A landscape with many valleys, sampled at points; each row gives a point and its height.
From any point a ball rolls to the lowest of the 4 points nearest to it. It stops when none of these is lower. Distance is the straight distance between rows; heights are no part of it.
J949: [159  73  97 148 129 122 130 139 142]  height 434
J408: [110 125 134 140 181 132 114 120 106]  height 385
J700: [176 104 110 158 123 116  92 113 135]  height 382
J101: [121 177 141 119 104 150 142  97 121]  height 156
J250: [187  93 103 151 113 119 107 107 145]  height 294
J293: [118 161 176 156 152 123  88 147 119]  height 38
J186: [135 152 156 150 144 136  95 118 119]  height 249
J898: [132 118 107 123 144 151 143 104 119]  height 290
J553: [125  86  95 124 152 138 160 125 135]  height 432
J667: [110 170 131 109  90 157 148  85 114]  height 210
J86: [ 77 152 158 126 152 118 121 137 111]  height 333
J221: [ 75 179 158  82 101 100 124 173 136]  height 242
J5: [123 139 155 163 178 115  81 137 104]  height 202
J951: [165  64 108 165 146 114 118 153 147]  height 709
J601: [164  46 120 170 106 106 146 170 166]  height 883
J724: [163  46 116 162 102 120 154 154 167]  height 731
J791: [ 76 169 148  40  92  96 111 204 124]  height 300
J191: [145  96  75 116 121 163 175 108 140]  height 33
J432: [115 192 165 125 122 136 121 140 127]  height 155
J272: [125 194 167  39 100  87 130 187 134]  height 250
J270: [111 138 115 106 126 155 157  96 114]  height 329
J83: [175  85  82 129  96 153 157 113 155]  height 83
J406: [143 173 126 124  87 168 137  83 121]  height 228
J278: [158  86 125 163 168 105  79 147 132]  height 610
J188: [123 186 158 123 104 148 126 118 125]  height 94
J28: [ 82 163 140 102 120 132 140 117 111]  height 105
J485: [117 154 172 168 177 112  70 158 111]  height 154
J373: [117 134 158 166 200 108  71 157 106]  height 184
J54: [105 135  90  88  99 162 177  66 120]  height 305
J35: [178  58 111 161 102 102 140 139 165]  height 591
J751: [129 118 143 157 185 120  97 136 107]  height 275
J789: [ 90 141 118 102 130 135 151 103 111]  height 308
J80: [ 85 178 141  94  83 136 152 114 127]  height 195
J488: [184  62 121 175 102  74 127 133 169]  height 753
J149: [178 102  94 142  92 139 128  98 143]  height 179
J537: [150  67 103 149 154 137 143 148 140]  height 621
J919: [117 198 157 108  85 142 148 122 134]  height 143
J942: [ 91 175 166 122 145 125 121 145 118]  height 251
J442: [101 192 163  74  93 111 135 166 137]  height 213
J58: [162 116  93 117 116 159 150  94 126]  height 161
J905: [112 139 131 133 149 138 118 117 112]  height 393
J513: [132 121  93  99 115 161 173  83 131]  height 188
J435: [168 100 126 162 146  99  82 128 133]  height 521
J725: [ 81 111 151 144 214 104 105 151 103]  height 238
J162: [167  75  90 131 117 148 163 126 148]  height 153
J708: [148  70 111 156 172 113 122 165 138]  height 743
J261: [ 61 171 134  77  79 119 141 135 122]  height 263
J364: [105 190 179 112 128 108 119 169 130]  height 109
J2: [ 72 164 117  85  96 142 158  98 113]  height 271
J914: [189  77 100 155  74 111 137 120 165]  height 335
J199: [142 155 137 137 106 159 113 102 117]  height 181
J794: [121  87 115 137 183 122 134 144 124]  height 579
J597: [169  84 108 150 140 110  98 132 139]  height 532
J68: [157 104 113 137 148 126 113 117 126]  height 499
J873: [163 145 104 125 100 166 139  81 124]  height 262
J768: [108 111 116 125 176 131 150 121 104]  height 514
J740: [143 146 122 129 108 160 137  84 123]  height 243
J955: [ 44 161 149  79 107 106 124 163 114]  height 363
J632: [ 75 146 157 137 181 111 116 144 102]  height 310

Where does a ball stop that starts at each point below?
J270 | J191
J951 | J191
J905 | J293
J601 | J191
J632 | J293
J791 | J364
J406 | J188

Call two points neighbours if one is among the 4 nearest of the other. Go from one point of each pair to the other, from neighbour to neighbour, staying as low as possible. Name the highest point that can't be avoided.
J191, J28 | J873
J364, J188 | J432
J293, J188 | J186
